A landscape with many valleys, sampled at points; each row gives a point and its height.
From any point a ball takes the steepest step (drop divided by distance) to one of its 2 nearest points. It stops when none of these is lower. Distance is the straight distance between rows; heights are no part of it.
q_450 height 328: [-13  14   5 -13  -3   2 -12  -7  17  -7  -6   4  11   1   7  -2 -10  16
  -6   2  -7  15  -9  -3]
q_645 height 419: [-16   9 -23 -14  -1 -18   6   4  -5   3 -13  -9   7   7  -9  -2  10  -5
  -2   9   2  11  -2 -19]
q_989 height 423: [-11   4   1  21 -15   9 -12 -14   2 -14   3   0  -1 -14   4   3  -1  18
  -6  -5  -3 -19  -2 -12]
q_782 height 278: [ -7  -9  -1  -6 -14 -21   8   7   2   5   4   6  12   8  -6 -15   3  -6
   0   5  -8  38 -13   6]
q_941 height 336: [ -1   3  -8   2  17  17 -29 -10  19  -8 -15  -5  13 -13   2   7  -3  36
  10  20  10 -14 -23 -12]
q_673 height 502: [ -1  12   4  -7  10   3  -8   0  17  -4  -2 -10   4   2  -1   7  -2  -3
  14  -2  -9  15   3  -4]
q_354 height 236: [  5 -28 -20  16  -2   2 -13  -1 -27  16   9   8 -13   6 -11  -3  10  -2
  -4  -8   8 -18  16   5]
q_708 height 314: [ -1   6 -21 -10  11   4 -14 -10  16 -13 -17  -5  16  -6  -6  -5  -1  33
  13  24  11  -2 -24  -7]
q_561 height 261: [ -5  12   5 -10  -5 -17  28  14   0   1  -1 -17  11  14 -13  -5  13 -28
  -6  -5  -7  42  -6 -23]
q_454 height 274: [ -4   5   9 -10  -1   6 -14  -9  21  -1  -8  22   4  -5   3   4 -21  15
  -8   5  -8   6  -9  15]
q_139 height 357: [ -6   8 -17 -14   7 -12  -9  -1  13   5 -18   1   7   2  -5   0  -4   8
   2  15  10   0  -9  -3]
q_586 height 758: [-16   1 -28  -5 -10  -9  17  12 -32   8  -5  -1  -1  10  -2 -18  27 -19
  -9  -6  -5   0  -2  -8]
q_199 height 722: [ -1  -9 -28  -3  -9  -8  21  16 -37   8   3   7  -4  12  -2 -12  21 -17
 -14 -10   3  -5   5  10]
q_817 height 452: [ 22  -5  27   3  11  13   0   0   1   7  12  -5 -18   0   7  10 -13  -3
   9 -12   5 -18  20  17]
q_905 height 480: [ -3   4  -1  18   9   6 -19  -1  -5  -3   8 -13  -7   8   3  16   3  -6
   6 -10   5 -10  16 -16]
q_79 height 701: [  2   0  17   8   0  18  -6 -10   3  -1   8  12 -14 -11   8  10 -16   4
  -7  -5   6 -20   9   8]
q_92 height 488: [ 12  -8 -12  -9   5 -16  19  13 -19   7 -10 -12  -4   1  -5 -13  15 -15
  16   3  -8 -13  -5  -1]
q_948 height 201: [ 16  14  13  -9   3 -16  39  29  -3   4  14 -20   8  13   5 -10  10 -34
 -11 -11  -7  34   0   1]
q_808 height 206: [  9   0  14 -14  10  15 -21  -8  24   1 -15  17   1 -12   4  14 -27  21
   2  18  -8 -12 -12  10]
q_45 height 286: [ -4   4 -18  -1  -4   6 -13  -9  21  -8 -16  13  14  -6  -2  -1  -5  25
  -2  20   5   4 -22   4]
q_173 height 517: [  2  -3  21   8 -16  11  -5 -15  24 -11  -1  11   5 -14   0  -4  -8  23
   8   0 -18   2 -16   1]
q_942 height 518: [  2  -2  16  -8 -15 -13   7  -5  12  -1  -4  10   2  -3   0 -12  -8   8
  16   8 -13  13 -18   8]
q_323 height 460: [  5  12   9   6   0  16 -14 -10  27 -12  -7 -11   1  -4  -1   3  -1  18
  15   6  -1 -12  -4  -3]
q_500 height 403: [ 10   8 -11  -7   7 -16  34  21 -11   7  -4 -24   5  13  -7 -13  26 -35
   7   1  -7  14 -10  -8]
q_583 height 373: [-18  18  -7 -16  -3  -3   1  -4  15 -17  -8  -6  23   3   4  -6   2  16
   2   4  -2  24 -17 -16]
q_870 height 325: [ -4  16   0 -17  14 -14  21   6  11  -8  -7 -27  17   8 -13   0  14 -16
   8   3  -5  38  -7 -30]
q_272 height 616: [  4   3   1 -12   1   3  -8   9   3  -1  -6  18  -5   6   3   4 -12  -4
 -15  10   8  -1   9  26]
q_950 height 538: [  8  -8  -5 -14   6 -23  11   8 -22  14   1   5  -9  -1   3  -6  -1 -14
   9  -6   2  -7  -2   5]
q_793 height 386: [ -2 -17  -1  15  -6 -10   3 -12 -12  -1   7  11  -5 -17   5  -7   2   5
  12   4 -11  -9  -6   4]
q_288 height 327: [ -7   3 -26   0   4  -2 -27  -2   6  17 -20   0   5   4  -6   8  -3  16
  -1  22  15 -11  -7  -4]
q_492 height 326: [-10 -14  -9   5 -26  -3   4  -8 -17   3  -4  18  -3 -12   1 -17  -3   3
 -14  -3   0 -11  -5   3]
q_346 height 301: [  4 -28 -14  17   2   3 -16 -12 -19  14   6  16 -13  -9  -5   4   2   2
  -4   7   0 -17   3   6]
q_71 height 337: [ -4  -1 -18   7 -13   3 -15  -1   8  11  -6  17  -6   0  -7   4 -10   4
 -15  12  11 -10   5  14]
q_298 height 392: [-11  18  -8  -4   7   4  -5  -5   5 -20  -2 -14   9  -2  10   7  -1  12
  11   6   0  -6  -7 -15]
q_54 height 532: [ 11   9  10 -11   9 -10  12   8   3  11   1 -12  -6   8  -5   2  -2 -21
   2 -17   3   5  20   3]
q_943 height 401: [-14  19 -14 -21  11  -5  -7 -15  16 -10 -17  -9  25  -5  -4  -3   0  26
   6   4   4  19 -18 -25]
q_627 height 530: [  5 -11  22  27   8  20 -13  -7 -11   7  16 -11 -18 -10   7  17 -10   6
   8  -9   7 -35  16  -3]
q_151 height 453: [ 11  -4 -22  -5   7 -17  21  15 -17   9 -12 -18  -4  15 -11 -13  32 -24
  15   3  -7  -1  -1 -11]
q_809 height 537: [ -1  12  20  -4 -12   4   0 -11  33 -14  -5  -5   7   1  -3  -6  -6  19
  15  -3 -17  11 -10   1]
q_253 height 359: [ -6  17  12 -24  10  -6  20   7  28 -15 -11 -24  24  15  -8  -3  13  -3
   4   3  -7  48  -7 -21]
q_515 height 398: [ 13 -31  -1  19  -6  -6   6  -5 -21   2  14  12 -10  -9   0 -10   7   2
  10  -8  -9 -10   5   6]
q_956 height 589: [ -2 -16  -2   2 -11  -3   4   1 -14   7  12  16  -6   1  -2  -7  -1  -3
  -8 -12   1   5  11  14]
q_864 height 387: [ -3  21  16 -13   3   5  11   6  27 -24  -4 -23  16  12  -5  -3   8   0
   9  -2 -13  30   1 -12]
q_994 height 219: [  7  -1  21   5   3  -2   6  -1   2  -9  19  -9  -3 -10   8  10  -1   0
  22 -12 -12  -6  14   0]
q_608 height 477: [  9  -3   8  12  -4   5 -12 -11  15   1  -7  -3  -9  -9  -5   3 -10  11
  13   9   0 -19  -6   5]
q_819 height 362: [ -7 -20  -9   6 -20  -1  -4 -13 -10   8  -3  27  -3 -18  -1  -6  -5  12
 -11  10  -4 -12 -19   9]
q_428 height 668: [ 12 -19 -19  -7  -1  -7  35  20 -43  15  11   5  -6   9   4 -21  21 -19
  -7 -20   2  -5   6   8]
q_733 height 388: [-11 -11   9  26 -13  19 -19 -21  -1 -12  11  16  -4 -16  12  12  -4  16
 -20  -2  -3 -23  -6  -5]
q_983 height 407: [ -4  19  10 -20  15   4  -4  -5  33 -15 -16 -25  18   7  -6  -2   3  12
  15   1  -6  30  -3 -16]
q_737 height 768: [ -7   6 -22  -4   5  -9  11  10 -32  10  -9 -11  -7   9  -4  -1  22 -20
  -3  -7   4 -12   6 -12]
q_725 height 454: [ 19  -4   1   1  14   1  26  12 -19   0  19  -4  -7   2   9  -5   7 -20
  -1 -17   4  -7  16  10]
q_838 height 721: [ -2  13   8  -2  -1  10   5   1  -5  -9   6   2  -7  -7  10  -3 -10   0
  -8  -7   4 -18   7   5]
q_465 height 443: [ -4  13  15  -7  15  19 -17 -10  39 -13 -11 -13  10   0   8   9 -12  26
  16  10  -6  -5  -5  -3]
q_304 height 320: [ 17  13   4 -11   4 -21  49  27  -2   7   2 -26  12  13  -5  -9  21 -42
  -1  -6  -4  29  -6  -9]
q_185 height 446: [-15   0  -8  25 -10   8 -32 -15  -7  -3  -2  -5  -5 -10   9  10   1  19
  -1  -4   2 -23  -6 -16]
q_534 height 129: [  4 -19 -25   7   3  -6  -1   5 -24  20   0   0 -12  12 -12  -5  15 -22
  -3  -6  11 -12  19   9]
q_356 height 754: [ -6  16 -11  -3  11 -12  13  11 -17   0   1 -14  -1   6   2   3  13 -14
   5  -3   5  -2   8 -15]
q_601 height 227: [ -1  -3 -22   2   1  -4  -6  10 -11   9  -3  -2  -7  12  -8   3   5 -17
  -6   1  14  -7  14   7]
q_299 height 560: [  5  -7  17  23   1  18 -21 -13  -1   7   3  -3 -10 -17   5  19 -15  16
   4   5   5 -38  -1  -3]
q_771 height 549: [ -4  -6   6  -5 -18 -10   3  -1  -2  -2   3   9   1  -1   1  -6  -5   0
   2  -3  -7  11   0   6]
q_367 height 740: [ -7  17  -1  -4   4  -3  10   6 -14   4   2  -5  -4   0   4   3  -3  -9
  -5 -10   7  -9  11  -6]
q_232 height 495: [  8  -5  17   1  -9  -3   2  -9  20   0  -6   4  -3 -12   2  -8 -12  11
  15   3  -9  -7 -13  11]
q_860 height 311: [  8  12  12  -6   5  -7  29  22  -8  -4  17  -4   8  11  12  -8   6 -25
  -6 -15  -5  25   8   7]
q_781 height 469: [-12  12  -7   6  -4  -7  14   8 -10  -6   8 -15   5  19  -7  -4  22 -22
 -13 -11  -3  26   7 -17]
q_410 height 681: [  6  -7  22   8  -7  29 -18 -10  12  -7   8  24  -9  -6   4   6 -16   8
 -15   3  -5  -5   2  13]
q_334 height 382: [ -9  17 -18 -19   7 -13  -4  -3  11   3 -22 -12  15   3 -14  -3   2   6
   5   9   9  17 -12 -17]
q_824 height 119: [  6  -7  15   1   9  23 -21  -8  13   2 -12  27  -5 -18   2  16 -24  16
 -15  26   0 -20 -20  14]
q_949 height 146: [ -3   2  -2 -12  -5 -24  25  12  -4   3   8  -9  12   9  -4 -15  15 -20
   3  -1  -8  41  -7  -5]
q_669 height 440: [-10   5  -2   8 -14 -13   6   3  -5  -9   6  -7   7  10   1 -13   8 -10
  -4 -11  -9  27   1  -9]
q_443 height 287: [ -1 -10  -1  16  -7  19 -22  -9  -8   5   0  21  -7 -13   0  17 -14  10
 -22  14  13 -23  -3   7]
q_985 height 341: [  5 -22  -1  27  -1   7 -18 -14  -8  -3   9  17 -11 -14   1   1   2  10
   1   6  -6 -14  -2   1]
q_37 height 638: [  2  -2  10  -5  -4  14  -1   6  10 -15   6  15  -1   4   4   0  -9  -1
  -9   3  -1   7   3  20]
q_171 height 557: [ 12  -1   8 -14  13  -5  -3   9  -1  11   4   5 -14  13  -2   3 -16 -17
  -5  -7  11  -4  21  10]
q_317 height 493: [ 11  -2  22   7  14   9 -12   0   4   6  14 -15 -11  -6  10  20 -11   3
  21  -7   6 -25  18   1]
q_282 height 193: [-16 -11 -12  -3 -24 -10  12   0 -18  13  -7  23   1   2  -4 -14   2  -1
 -13  -1   1   8  -9  14]
q_929 height 515: [  1  17  14 -12  10  -6   6   8  16   2   1 -15   3  13   2   9  -3 -20
   8 -11  -5  19  14  -7]
q_281 height 396: [ 20  -8  27  -6   3  -1  15   5   4   3   9  -2 -10  -5   7  -2 -10  -8
   8 -17   4 -13  15  16]
q_240 height 490: [ -1   7   3   8  13   2 -16   2   8  -4  10 -12  -2  11  -5  12  -2 -10
   8  -4   5   9  16  -7]
q_551 height 319: [ -3 -12 -18   1 -11   0 -11 -12   7   6 -10  18   6 -16  -7  -4  -3  20
  -1  18   2  -4 -20   6]
q_149 height 410: [-12  14  -2  -9  -4 -11   6  -1   6 -13  -1  -7  14   7   0  -4  10  -4
  -1   0  -3  31  -3 -15]
q_318 height 455: [-20  13 -26  -2  -5 -13   7   4 -12   4  -6 -13   5  16 -11   0  21 -18
 -11  -1   1  18   4 -22]
q_493 height 425: [ -4  21  22 -21  13  17  -5  -2  37 -19 -15 -21   9   6   1   9  -3  17
  19   0 -10  11  -2  -6]
q_510 height 658: [  0  -8  13   6 -10  15  -2  -5   5  -2  10  29  -5  -4   5  -2 -13   5
 -23   3   1   3  11  24]
q_560 height 571: [ 23 -18  -1  -5   8  -9  39  15 -30  17  18   3  -6   8   6 -15   9 -20
  -4 -24   5  -9  12  17]
q_190 height 306: [ 12  -3  34   0  -1  -4  19   1   8  -9  12  -4  -3  -5   8  -3  -5   2
  20 -10 -14   0   3  11]
q_879 height 340: [ -2 -19   7  28  -9  23 -12 -18 -10   5   7  25 -12 -20   5  12 -11  11
 -31   1   6 -24   4   5]
q_777 height 467: [ -9  -3  -8  23   4   7 -36  -3 -11   2   0 -17  -1   8   1  19   3   5
   6  -2   7 -19   3 -17]
q_999 height 323: [ 11 -19  14  17   2   2   6  -9 -13  -6  24   2 -10 -12   6   4  -2   4
  12 -15  -7 -13  16   7]
q_815 height 285: [ -4  -5 -23   5  -2  -3 -18   7  -3  11 -12   1  -8  10 -10   2  -4  -4
  -2  17  16 -12   2   5]
q_792 height 381: [  1   8   5   1  12   2  16  15 -14 -11  21  -4  -2   8  10  -2   8 -19
  -4 -15   2   9  16  -1]
q_175 height 627: [  6 -22   2   9 -12  11  -1  -2  -9   6  14  25 -12  -4  -6  -6  -9   5
 -24 -12  10   2  15  25]
q_105 height 361: [ -1   8  -9   2  15   7 -21  -3   6 -10  -8 -12   7 -10   7  12   0  21
  12  18   6 -19 -12 -15]
q_117 height 587: [ 11  -6  12 -14   5   1  -1   2  -3   8   8  17 -13   2   7   5 -16 -10
 -12  -6   7  -6  13  25]
q_153 height 213: [ -1  -2   5  16   6  22 -33  -7   3   8  -8  12  -3 -19   7  22 -21  23
 -14  22   6 -27 -15  -1]
q_715 height 315: [ -9  -7 -22   1 -17  -8  -5   0  -6   9  -8  20  -1   0  -5   0   0  -1
 -17   8   9   6   2  16]

Call two points neighbours if one is among the 2 nearest of the other. Go from one point of each pair to the other, from neighbour to neighbour, staying as low as possible. Name the highest point that can't be avoided.
q_45, q_583: q_943
q_45, q_534: q_819
q_824, q_948: q_367
q_45, q_994: q_515
q_282, q_534: q_71

For each start below, name the point where the ball stops.
q_586: q_948
q_318: q_534
q_175: q_949
q_173: q_949
q_37: q_824
q_905: q_824
